Points on a hilly landscape, in no order, each with its height.
A ball rolls from a point to the lowest of its 5 nearest points, and stops where none of them is lower. Distance is the straight distance between rows; heights are no part of it.
kup: [178 121 148  91 183 137 122  95 167 138 198 116 197 161 185 137 106 135
 118 170  86 162 133 147 141]  h=93
poka: [ 72 126 131  80 204 150 143  87 142 177 194  83 166 123 159 128 118 122
 138 150  86 139 136 116  90]  h=446
depi: [153 125 121 174  77 110 116 150 102 101  79 140  84 119  97 131 157 138
 108 111 157 122 111 136 143]  h=123
Gafa: [ 43 128 127 180  62 137 161 154  79  99  55 143  41 120 128 129 144 116
 139  80 192  75 128  97 100]  h=222
Sibu: [ 48 140 130  99 156 147 145 110 105 143 128  76 110  99 139 118 124 103
 116 111 114 103 148  81  78]  h=397
vug: [ 54 140 134  99 150 134 144 119 112 145 130  89 111  99 137 121 121 103
 121 114 118 101 147  90  87]  h=389
fuz: [234 130 140  94 162 151  93 117 192 126 193 160 193 164 152 125 100 128
 155 179  82 206 138 172 158]  h=267
bato: [209 133  90 163  64 106 106 181 134  91 117 172 118 161  41 113 142 142
 142 128 151 149 105 159 156]  h=315
Sogin: [ 46 138 132 135 111 134 150 135  91 119  97 107  74 102 134 128 125 102
 123 102 150  82 151  82  86]  h=116
Nep: [221 127 128 109 145 147 101 126 179 120 165 160 182 162 131 125 108 126
 157 165  98 186 120 162 169]  h=264
rabut: [172 129 116 167  83 110 107 153 111  99  93 144  97 125  86 131 151 134
 116 125 146 131 103 138 153]  h=148
kob: [160 125 107 194  30 111 107 177  96  81  75 159  71 135  66 111 168 129
 114 110 170 129  92 151 141]  h=277
misi: [190 130 118 133 127 123 109 137 135 110 127 143 144 141 108 131 128 132
 137 145 119 144  99 139 176]  h=235
sozu: [ 73 126 132 165  79 125 146 146  96 119  68 144  63 107 123 134 140 123
 131  94 176  89 145 113 106]  h=673
vot: [147 121 118 195  48 114 113 159  93  92  64 147  70 122  89 122 163 136
 108  99 170 117 101 140 133]  h=159
punog: [ 55 135 128  80 196 160 145  88 126 165 173  64 143 105 156 120 128 111
 129 132  87 128 134  92  82]  h=309
vemil: [ 55 138 132  90 168 143 142 108 114 153 143  82 124  99 142 119 123 106
 122 120 106 112 142  91  86]  h=314
beza: [180 130 103 170  63 108 100 170 114  91 101 159  94 139  61 119 155 129
 130 130 153 138  99 149 152]  h=178
Fatur: [175 130  96 183  32 106 100 186 110  81  92 170  84 146  47 107 165 132
 128 120 166 139  97 158 147]  h=208
nito: [115 118 125 192  56 118 132 150  96 104  53 151  64 116 105 128 156 141
 110  86 182 106 116 133 120]  h=293
teb: [142 127 132 120 147 110 129 122 129 136 125 124 149 120 136 135 128 145
 117 123 125 121 130 131 151]  h=297
Bof: [115 117 137  85 199 138 138  83 165 174 202 101 193 143 172 136 109 138
 125 156  92 146 144 138 102]  h=296
bur: [ 67 125 130 176  68 127 148 149  90 112  59 152  57 113 124 133 144 126
 132  88 182  87 137 114 105]  h=763
Bis: [ 70 132 134  96 156 124 141 120 123 155 135 108 132 107 136 124 121 118
 128 122 119 108 146 110 106]  h=333
lenit: [ 55 139 134 122 122 128 144 132 103 131 109 109  92  99 132 129 122 106
 124 110 142  91 152  93  95]  h=118
nus: [102 123 130 174  79 117 136 144 101 116  67 149  73 108 114 136 144 138
 120  91 171  98 139 126 118]  h=229
Vutub: [ 81 123 133  81 193 138 141  96 146 175 185  95 171 126 159 129 116 127
 134 145  98 134 138 123  98]  h=445
fimap: [118 124 137  96 172 122 138 107 147 158 160 116 176 135 155 130 118 143
 121 134 110 127 137 133 131]  h=223
Mivi: [163 126 122 164  94 111 115 143 109 107  90 136  99 116 101 135 149 140
 112 118 145 123 111 133 150]  h=150
Lun: [228 128 100 135 108 128 104 154 163 108 134 165 159 166  75 119 116 136
 158 141 123 166 104 161 166]  h=147
rafo: [192 125 148  90 178 142 115 100 167 132 198 127 195 160 182 135 105 128
 127 174  82 172 131 152 149]  h=121
bogen: [ 74 123 134  80 222 163 143  68 149 181 217  66 172 119 172 134 113 117
 142 162  75 151 138 110  76]  h=375
Foz: [ 41 130 130 167  74 133 159 150  83 103  65 136  48 116 132 129 137 112
 136  90 183  79 137  89  99]  h=202
Medup: [ 88 129 133 153  95 119 139 137 104 127  79 140  82 102 122 135 135 130
 125 101 164  94 149 119 114]  h=182
Vevur: [179 127 127 125 139 122 118 128 138 118 131 133 152 136 129 134 126 135
 130 145 114 142 104 137 174]  h=255
muzor: [201 127 131 109 151 140 107 122 164 120 163 149 176 158 145 127 111 125
 145 166  99 170 112 151 170]  h=183
nosu: [147 126 136 108 161 117 132 115 141 141 148 120 172 134 153 133 120 147
 117 136 110 131 125 135 153]  h=242
Rugon: [ 49 130 132 161  82 130 153 147  89 111  75 133  55 112 132 131 134 112
 134  95 174  82 145  94  99]  h=294
zireb: [ 79 128 133  88 180 129 141 107 139 169 162 102 160 120 149 126 116 126
 130 135 107 122 139 120 107]  h=282
rog: [103 116 138  81 211 145 138  73 166 181 216  93 190 137 173 139 106 132
 132 161  83 149 145 135  90]  h=436
pilut: [ 54 135 133 142 103 128 147 138  94 119  93 119  72 105 132 130 127 108
 126 101 155  84 151  92  93]  h=134
besi: [ 62 132 130  83 183 142 144 103 128 167 165  84 148 109 148 121 122 114
 129 132  99 123 137 105  93]  h=295
nofo: [174 132  94 186  20 104 101 193 110  77  90 177  87 151  40 101 165 132
 126 117 170 138  99 164 147]  h=228
zulit: [228 129 131 104 152 150  97 123 186 122 174 163 187 166 138 121 104 127
 156 168  93 195 127 166 163]  h=346
lig: [117 128 134 118 141 109 137 123 126 145 119 125 138 113 132 133 127 143
 121 118 130 111 140 128 136]  h=395
pum: [187 135  88 179  22 101 106 197 121  79  99 179  96 158  34 102 160 141
 129 116 169 145 104 168 149]  h=234
nebeb: [128 129 132 132 127 107 132 129 119 136 104 133 121 108 124 137 131 144
 115 114 139 111 139 127 141]  h=298
Nanep: [ 49 139 133 124 121 134 148 129  98 126 106 101  83 101 136 127 122 102
 121 105 140  89 153  84  86]  h=107
Rulik: [136 124 135 112 151 112 133 118 134 142 132 122 155 126 142 132 122 146
 118 127 120 122 130 132 148]  h=262
fafe: [ 61 137 134 114 132 124 141 129 108 139 115 111 103  99 131 127 123 108
 126 112 132  95 152  98 100]  h=161
Muk: [155 118 147  91 188 130 131  91 163 151 193 111 196 152 180 136 109 141
 116 156  91 151 138 145 129]  h=88
Rom: [145 121 123 185  66 112 119 152 100 100  69 144  76 117  98 129 158 140
 107 101 164 119 112 137 134]  h=127
zagu: [117 115 122 204  42 123 131 158  89  96  44 154  60 122 100 123 161 139
 110  77 188 105 107 135 121]  h=421
Tisom: [183 131 112 159  91 109 104 155 116 101 103 145 105 132  81 129 148 133
 128 134 140 136 100 139 160]  h=221
bosuz: [142 128 130 149 109 109 124 137 112 120  92 135 106 110 114 137 142 144
 113 113 144 116 129 129 145]  h=169
sepes: [145 120 142  95 180 129 135  99 156 153 179 112 189 148 169 134 111 144
 117 148  98 141 134 139 132]  h=157
gatud: [122 126 131 159  93 112 133 138 106 122  80 139  92 106 116 137 142 144
 112 102 157 107 137 129 130]  h=131
pugun: [218 127 115 120 131 141 103 135 169 114 146 163 170 161 109 122 113 127
 157 156 110 172 107 157 170]  h=132
resaz: [174 128 126 134 133 117 118 134 128 117 122 131 140 131 122 134 130 137
 125 137 122 133 107 134 169]  h=344
nagib: [226 129 108 127 120 137 105 144 171 112 142 164 167 167  90 120 113 133
 159 147 116 173 107 158 168]  h=136
duluz: [165 127 107 185  47 110 102 170 104  87  86 154  79 132  68 117 165 130
 118 120 158 131  92 148 145]  h=213
zovu: [ 49 141 131 106 147 141 144 118 103 136 122  85 102  98 139 122 122  99
 116 110 123  99 148  82  82]  h=394
gel: [ 89 125 136  93 171 122 143 113 137 163 151 111 157 118 145 127 120 131
 127 132 112 120 141 126 117]  h=258
zugu: [188 125 137 110 158 136 112 117 158 122 166 136 177 153 157 131 113 128
 133 162  97 160 115 146 167]  h=76
Buga: [ 62 136 133 133 111 123 143 135 102 129  97 121  85 101 130 131 125 111
 128 105 150  89 153  98 101]  h=130
Kuzu: [104 127 135 103 159 117 138 118 133 156 138 119 153 118 140 131 122 138
 122 126 120 115 141 128 129]  h=268
neke: [ 40 138 133 146  97 135 154 138  86 107  85 110  62 111 137 127 126 105
 124  96 161  78 148  77  87]  h=135
Fer: [169 125 140 104 167 130 124 108 155 134 169 120 184 151 167 133 113 137
 119 154  98 150 122 141 156]  h=170
lag: [ 83 122 130 183  61 126 145 148  94 111  53 154  57 113 115 133 148 134
 128  83 184  92 133 121 111]  h=821
fen: [204 126 148  89 177 144 105 102 173 130 204 135 195 163 182 133 101 124
 131 184  76 182 136 156 152]  h=139
lis: [175 127 133 116 151 127 120 122 143 125 149 128 167 142 146 134 119 135
 126 147 109 142 111 140 169]  h=193
fibi: [ 68 131 134 149  94 122 144 139 101 124  83 136  75 104 128 135 132 117
 129 101 161  89 152 107 105]  h=261
gisis: [ 60 128 129  79 218 175 148  68 130 176 198  50 154 106 172 124 125 119
 135 143  75 144 137  91  75]  h=339
migek: [214 130 111 129 124 130 102 143 157 111 137 161 157 154  93 126 117 129
 155 150 117 162 101 151 170]  h=146
Kovof: [168 119 150  83 196 137 127  83 170 152 213 106 200 159 189 141 101 138
 113 169  81 163 145 149 121]  h=149
fal: [151 126 135 116 150 116 128 119 134 134 135 122 160 130 141 134 125 145
 118 132 116 129 124 133 157]  h=248
safo: [ 64 130 132  81 208 158 143  83 137 175 192  70 158 114 161 127 122 118
 137 146  81 139 134 103  83]  h=361
regib: [ 72 133 132  89 171 128 141 113 129 163 152 102 146 111 141 124 120 121
 129 128 110 117 140 116 103]  h=279
Peg: [152 128 129 142 119 109 122 132 118 122 102 131 121 116 117 138 137 144
 113 117 137 118 125 132 153]  h=110
Mut: [ 62 121 128 189  55 133 155 157  83 103  42 158  45 120 118 129 150 126
 138  79 198  82 123 114 105]  h=420
pud: [ 93 132 135 118 134 112 136 128 119 143 111 127 119 103 129 134 126 131
 124 114 137 102 151 121 123]  h=352
sapop: [208 129  99 145  99 118 103 156 143 103 121 162 133 155  67 123 129 133
 150 142 132 152 100 151 166]  h=290
mapi: [120 127 131 145 112 108 133 133 112 128  92 135 104 103 118 138 137 143
 116 108 149 105 142 125 133]  h=117
Zanav: [ 31 136 130 159  85 139 163 141  78  99  75 113  47 118 138 124 135 107
 128  85 176  72 143  73  87]  h=156
zoku: [ 54 139 129  85 182 156 145  95 115 157 153  65 130  98 151 118 126 109
 124 120  96 120 140  84  78]  h=306
faziz: [147 115 144  88 194 136 135  86 167 158 202 106 197 151 181 136 107 141
 117 160  90 154 141 144 117]  h=138
zav: [ 80 134 133 106 144 115 141 124 121 151 124 117 126 104 131 130 121 124
 125 118 127 104 148 115 113]  h=396
zabug: [ 84 119 133  83 210 151 142  81 156 183 209  86 179 129 168 133 112 125
 138 159  85 147 140 124  87]  h=469
dugit: [ 98 115 124 199  48 127 141 155  90 103  41 158  58 119 106 128 154 138
 119  76 192  95 118 128 112]  h=579
tep: [118 117 139  89 187 131 139  95 159 166 184 106 188 143 167 131 113 142
 122 148 101 138 140 136 118]  h=271
kif: [232 131 118 118 131 142 102 135 181 117 152 165 179 166 106 121 106 130
 160 153 106 183 113 164 166]  h=51
Loned: [203 129 109 137 115 123 104 146 142 107 126 158 142 149  88 127 126 130
 147 147 124 151  97 146 172]  h=176
puguz: [190 126 143  98 168 140 115 108 164 126 180 130 186 157 171 134 108 129
 129 169  88 166 123 149 160]  h=108
zolug: [216 130 136 101 156 149 102 118 180 123 176 157 186 164 151 126 104 123
 153 173  89 187 124 161 166]  h=256
dovo: [148 122 112 203  27 116 112 171  90  83  60 155  64 131  76 111 168 129
 108  99 173 120  89 144 135]  h=50
Rizak: [ 75 134 133 117 131 116 140 129 113 144 112 123 109 100 130 131 125 120
 125 112 137  97 154 110 111]  h=247
Vakob: [197 129 123 121 140 133 108 131 152 115 145 148 164 151 124 129 118 127
 146 158 108 156 102 144 176]  h=199
topat: [ 72 133 134 106 143 119 139 126 118 149 122 114 121 103 129 128 122 117
 123 117 130 101 151 108 108]  h=326
Feg: [221 129 143  89 173 150  97 109 184 127 202 151 192 164 168 131 100 123
 145 187  77 199 140 167 155]  h=177
ket: [173 129 122 148 112 113 113 139 120 110 107 137 119 122 104 134 139 136
 122 131 130 131 106 133 163]  h=96

For each start below, name the point where the ball stops.
bogen => Muk
Bis => Muk
lag => ket
lig => zugu
Mut => Nanep
bur => Nanep
safo => Muk

For each start below, name every point that the ball comes to, in order.
poka => besi, regib, gel, fimap, sepes, Muk
vemil => besi, regib, gel, fimap, sepes, Muk
zoku => besi, regib, gel, fimap, sepes, Muk
